Each row is a point on a landscape with many valleys, with its height.
From any point a ball rolls to the lowest of the 2 points nearest to it. It stops when none of these is lower. Distance is the straight distance between rows; heights are no part of it.
paru: [ 24   0  -5   6   0 -14 -16   5  -6  -1 -25  -3  10  16  -4  -9   9  16
   0   8]  h=672
kone: [ -4   9 -29   4  -6  -5  10   5   8  -3 -14 -13  -5  -7  -8  11   2  -6
  19 -13]  h=442
tor: [  1  25  -8   5  14  -6  -2 -19  -1 -13   5   8  -4  10  13  -2  15  14
   3   8]  h=559
tebo: [ -6  -1  21   4   6   5 -22   2   0  11  -5  28   1   8  -9 -20  18   5
  -2  17]  h=566
Lelav: [ 29  -4 -12  -2   7  -8  -9   2   3  11 -23   1   9   7  -9 -34  -4   2
   3  14]  h=604
Sumad: [-29   2 -11  -2 -13   0  10   5   2   3  -4  -3   0  -7 -22  11   2  -9
   9 -16]  h=488
Mas: [ 16   4  18   0   5  19   5   2  -4 -10 -15 -10   4 -16  15  19   8   5
   0  -1]  h=372
Til: [-10 -19  -2  -7 -15 -12  -8  12   1   5  13   1   2  19 -17  -4 -14  -3
   3   7]  h=382
fid: [  7   0  18   4  -1   4  -3  -1   1  20  -8  24   3  -5  -8 -22   9   5
 -12  -2]  h=749
votuf: [-15   2  -8  -4 -10   0  22  -4  -4   8   9 -10   4 -15   1  16  -7  -9
 -12 -31]  h=249
beb: [-13  -9  -2  -7  -3  -5  -8  -7  -1  -2  32   3  -9  18   9   4  -9   2
  -5   5]  h=269
dutu: [ -3  15 -10   3  15  -2   1  -6   7 -16   0   1  -5   3   2  -9  -4  -7
  15  12]  h=501
sudu: [ 22   3   5 -10  12  11  -2  -1  -5 -18  -7 -18  10   1  23  14   3   5
   4  13]  h=496
rovoz: [  3   0   5  21 -18 -15  -7   7  -3 -12   4  -8  -6  10   2  22   4  10
   8 -10]  h=190
Bugov: [-14  -1 -20 -13   8  -1   8  -7   9   4  14  -3  -7   0  -9 -21 -29 -23
   3   3]  h=429
kepiz: [ 11  12  12  -1   6  12  11  -7   0   0  -8   4   5 -11  14   4  13   6
  -4  -3]  h=286
zas: [  3  -5   1 -10  -2  -2  -8   4  -2 -11   2  -8   7  14   7  12   3   8
   4  14]  h=812
tabo: [ -6  19 -14  21   3 -12   5  -7   5 -13   4   0 -10   4  -1   3  -2  -1
  14  -7]  h=437
peme: [ -6 -11   5   4 -16  -9 -10   6  -3  -4  13  -5  -1  13   9  24   5   9
   0  -3]  h=126
ruge: [  9 -12   5  -2  -1   1  -7  19   2  -9 -10 -11   7   0  -7  -1 -12 -10
  11   8]  h=743
totup: [ 19  13 -13   9   5   2  27 -11   6  12 -10  -3   5 -21   9  -3   2  -3
  -3 -19]  h=273
Kip: [ 22  -3  19 -17   2  15   1  -7   1  15  -9  11   7  -3   9  -7   7  12
 -18  10]  h=464
nufaf: [ 12   4 -22   9  -7 -22   7 -11  -4   9   4  -1  -2   9  -1  -9  -3  12
  -8 -15]  h=398
dumo: [ 19  12 -10 -13  10   6  13  -8  -3 -12 -11 -19  11  -2  22  15   9   8
   5   4]  h=544
lon: [ -7  -7  -6   7   1  -7  -6  -8  -3   1  40   4 -13  12  12 -10 -20   2
  -8  -9]  h=302
rodo: [ -2   0 -16 -16  -4 -12  -5  -1   6   1  -8   2   4  20 -15 -13   3   6
   8  18]  h=117
vuke: [  0   0  -6   6 -12 -12   7   4  -2   1   4  -6   6   2   0   9  -1   3
  -1 -20]  h=307
Tabi: [  0  22   2   7   4   5   9  -9   5  12 -25  21   2 -11 -10 -16  26   6
   1  -5]  h=703
nuse: [ 12 -11   5  22  -9 -16 -11  15  -2  -6   8  -4   0   7   0   1 -15   0
   4  -9]  h=299
pili: [ -8  -8  -2 -11 -10  -2   4   3  -7  -6  12 -15   5   4   8  27  -1   2
  -5  -9]  h=187
Novo: [-14   5   8  25   4  -4   1   2  -2  -6  21   8  -9  -8   7   6  -7 -10
  -2 -21]  h=297
Tun: [ -4 -12  -1   7   1  -5 -16   0  -2   7  30  13  -9  16   2 -24 -14   4
  -8   1]  h=333
Vof: [ -8  -4  16 -20  -1  25  -2   9  -1  -6 -20  -1   5  -5 -12  14  15   4
  12  25]  h=584
tef: [-13 -14  20  -8 -12  18   1  17  -1   4 -12   4   4  -9 -16  13   9  -1
   4   5]  h=386
Fiva: [-15  -6  -6  -8  -9  -5   6  -6  -1  21  21  12   3   6  -7 -12  -4   1
 -10 -16]  h=448
Muku: [-14 -12  -1   5 -17 -10  -4  14  -4 -11  10 -15  -6   5  -7  23 -12  -5
   3  -6]  h=191
Rume: [ 26   8 -21   9   5 -16   8 -14  -5   1   2  -9   5   4  16  -7  -4  13
  -7  -7]  h=397
Kimu: [-16   9  -2   0  -2  12  17   0   7   4  -8  -3 -12 -31 -14   3  -9 -19
  -5 -13]  h=258
morif: [ -3  -1 -14 -10 -11   7  26  -1   1  11 -10 -17   4 -22  -3  15  -2  -8
  -5 -28]  h=288
lokud: [-15 -12  21   5 -13  13   3  16  -3   6  -3   3  -1 -20 -12  16   4  -7
  -4 -14]  h=431
Sise: [ -7  -1  27  -6   6  23  -2  -2   3   0   1  10  -4 -10  12  14  11   0
  -7  10]  h=482
kuzi: [-13 -20  -2 -11  -9  -4  -1   5  -2  13  26   4   2   9  -8  -9 -19  -6
  -7  -4]  h=416
Lem: [ 24   8 -10   8  11  -4  14 -10   1   5  -2  -4   7 -10  11 -14  -6   1
  -3  -9]  h=339
bupas: [ 15   8   4  10  11  -6 -17  -2  -5  -1 -20  12   5   9  -5 -19  14  11
  -1  11]  h=619
Sibel: [  5   7  22   0  15  18  -2 -13  -1  -1   8  11  -4  -7  28   7  11   6
  -9   6]  h=443
subuf: [ -2  -4   5   3   4   1  -5   9  -2 -14   5  -6   0  -1   1   7  -9  -9
   6   3]  h=764
zofe: [ 10   7 -22   8 -10 -27  -2 -23  -6   2  -5  -6 -20  26 -14 -13   7  13
  -3   6]  h=289
rezun: [ 13 -15  21  25  -5  -5 -17  20  -5   1   5  -1   7  -2  10   5  -4   1
  -1 -13]  h=237
lofi: [ 11  -3   2  -9   6  -1 -12   2   4   6 -13  12   6  10 -15 -33  -1   0
   5  20]  h=627
vel: [  8  16 -12  10  13 -12  -2 -25 -13   1  -9  14  -1  12   6 -10  22  20
 -16  -6]  h=628
Pufe: [  6   5 -14  -4  -4  -6  12  -3  -1  -9  -3 -18   5   0  10  17   1   5
   3 -11]  h=356
givem: [ -7 -12  -1   6 -15  -5  -8  24  -1 -16  -8 -16   0   0 -16  16  -6  -5
  14  -2]  h=247
nar: [ -5  -2  -7 -11   1  -1  -6   4  -2 -24   3 -19  -3  10   1  18  -6  -1
  10  16]  h=795
podi: [  9  13  14   7   1  10  11  -6  10  16 -20  24  -2 -15  -8 -17  10   5
  -7  -4]  h=728
sodaf: [  8   0 -20  -2  -4 -21  -9 -10  -2   1  -5   2  -7  25 -14 -20   0  12
  -1  13]  h=212
vuf: [  3  -2  26  14  12   8 -21   1   1   8   4  24  -4   1   7 -19   6   4
  -3  12]  h=539
bur: [  6   7 -22  -7   0   4  14   0   8   7 -19  -9   3 -11  -4   1   6  -8
  12  -7]  h=483
nade: [ 12 -10  24  12   0   9  -6  13  -5  -3   0  -5   5 -11  16  15   0  -1
  -4  -9]  h=153
givez: [ -5   7 -17  11   0  -9   6   3   3 -15   0 -14  -6  -2  -2   9  -9  -8
  11  -7]  h=404
gef: [-5 -4 28 -2  8 17 -9 -3  5  7  7 21 -6 -4  9 -6  4 -1 -6 14]  h=513
ruf: [ -9  18  -2   7   8  -1  11 -17  -3   2  18  12  -1  -3  15   2   8   4
  -8 -17]  h=357
fisu: [ -8 -21  19   3   9   9 -14  -2   0   2  26   2  -5  -3  32   7  -5  -2
 -11   4]  h=60
fibo: [  4  23  -7  10  11  -6   1 -15  -3   2 -20  17   3   2  -1 -11  28  14
  -3  -3]  h=667
Guge: [ -2 -14  -7  -4 -11  -8   1  -5  -8  22  31   6   1  10   5 -11 -10   9
 -21 -21]  h=477
tisof: [-12  -3 -18 -20  -4  -3   1   4   9  -3  -7  -7   2  10 -16  -3  -6  -8
  15  15]  h=206
zis: [  8  21  -3   1   7  13  26 -16   7   6 -13   3   1 -20   9   2  13   3
  -3 -12]  h=196
Voret: [  4  -1  19 -12   5  11 -13   0   5  13 -13  23   4   7 -14 -26   7   4
  -2  26]  h=597
kun: [  6   8  -8  24 -14 -21   3   0  -1  -3  -1  -5  -4   7  -1   8   2   9
   5 -15]  h=252
nes: [  5 -18   4  11 -15 -19 -19  16   0  -1  11  -1  -4  19 -12  -7 -17   0
   6   4]  h=344
Voso: [  2  -3  -8 -14 -10   5  18   3  -4   0  -9 -20  11 -10   3  23   6   2
  -1 -18]  h=334
zepib: [ 29  -3 -28  -1   5 -11   4  -1   5  17 -20  -4   7   1  -5 -27  -2  -2
   1   2]  h=572
Tane: [-21  -7 -10 -10 -15   3  11  12   8  14 -12  -1   4  -9 -28  -2  -2 -16
   9 -11]  h=514
tevi: [  1   2   4 -15  11  12   8  -5   3  -8   1  -6  -1  -7   4   1  -7  -9
  -1  13]  h=492
Toros: [-12   2  -6 -13   9   5   9  -6   3  -4  10  -5  -5  -9  -3  -7 -19 -20
  -3   5]  h=456
pivib: [-21  -4   4  18  -5  -6 -10  10  -5 -18  20  -8 -14  -3   3  25  -9  -8
   1  -9]  h=229
rinep: [-20  -7  -5 -20   2   3  -1   6   1 -10   6  -8  -2   3 -13   4 -13 -14
   6  20]  h=270
pizi: [  2  -3  15 -23  -7  18  -3   6   1   8 -25   8  13   3 -11   3  22  12
   4  21]  h=596
vob: [-18   1   4   6  -5   3  15   4  -2   4   8  -2  -6 -24  -7   7 -11 -18
 -10 -24]  h=209
bug: [ 16   6  23  -7  10  17  -7  -8  -3   6  -7   9   6  -2  23   4  20  14
 -12  10]  h=384
Vot: [-11 -25  17  -9   2   9 -14   8  -3   1  17  -2   0   2  16  14  -4  -5
  -5  15]  h=146
fituz: [  0  13 -26   2 -11 -23   7 -18   0   6  -2  -4 -10  17  -7  -4   5  12
   0  -4]  h=348
bemin: [-15 -18   5 -17  -2   2 -11  -2  -3   1  23   0  -1  16  15  16   0   5
  -3  15]  h=219
kogu: [ -6   1 -19  -9  -9   2   6  10  12  12 -24   0   2  -5 -25  -8   7 -11
  21  -2]  h=547
molo: [ 16  -2  12   7  12   0 -20  -2  -7   8  -3  15   3   8   4 -24   5   9
  -9   9]  h=574
lesud: [  1 -17  25  11   3   7 -16   6  -3   0  14  -3   0  -5  33  19   3   1
  -8  -4]  h=131
Puvu: [  6  17 -11  -5  15  -4   3 -24  -7   0   4   9   2  10  15 -10  16  17
 -12   3]  h=592
gova: [ 18  -3  22  -2  11  19  -6   5  -5 -14  -3 -13   3 -11  24  17  -1  -1
  -4  12]  h=438
Guz: [-12   8  -4   8   4  -3  13 -10  -2   1  24   2  -3  -9   9   6 -10  -8
  -9 -24]  h=326
Par: [-19  -9   8 -19  -4  14   3  10   0  -2  -5  -3   0  -7 -16   9  -1 -11
   3  14]  h=329
tupak: [ -4  -1   3  10   4  -3 -14  11  -3 -31   6 -15 -10   4   4  17 -11  -6
  12  12]  h=780
vonuf: [ -4  19   1   5  18   4   4 -13   2 -14   9   5  -5  -1  13   0   3  -2
   5   7]  h=529
Mul: [-27  -2   6  -4 -10  12   8   9  -4  -1  -4  -4   0 -18 -17  18   7  -5
   3 -11]  h=461
mabuz: [-15  12  -5  -6   4  11  11   0   6  -3  -2 -10 -19 -35  -9  -1 -20 -23
 -11   4]  h=305
fira: [ -3  -8   1   2   2  -7 -10   5   3   4  15  12  -2  13 -14 -28 -16  -5
   5   7]  h=367
nemiz: [  7  13 -12  18  12 -12   0  -8   2 -10   8   3  -4   4   5 -15  -9   1
   9   2]  h=470
ros: [ 16   0 -16  -4  -4  -6   6   6   8  14 -24  -2   9  -3 -10 -14   7  -2
   8  -4]  h=531
Kote: [ -7 -12  -2 -14   6   3   0   3   6   5  14   4  -2   4 -14 -25 -27 -16
   2  11]  h=400
zuro: [  0   3   7 -16   5  16   4   1   0 -11 -12  -7   5  -5   1   9   8   0
   7  13]  h=534
zem: [ 16  -3  -3   6  -5 -10 -10  13   1  -6 -13  -6   9   9  -7  -4  -1   5
  11   6]  h=714
Tov: [-20   5   5  25   0  -4  -5  12  -1 -16   9   1 -10  -9  -8   9  -7 -13
   7 -13]  h=263
Fepi: [ 12  -1   9 -19  -2   8   3  -2  -1  13 -19   5  14   2  -5  -6  15  10
  -9   8]  h=532

Call two points neighbours if one is among the 2 nearest of the other. Go from one point of each pair to the other, from neighbour to neighbour, staying as low as possible. Name the highest point that can't be avoided.
Muku and givez: vonuf
zis and fisu: dumo
bug and vob: pizi
peme and fisu: Toros
rodo and zis: nufaf
vob and peme: Pufe

For each start below, name the point where the ball stops.
Tane: rodo
zuro: fisu
Tabi: givez
Guge: fisu
Fiva: fisu
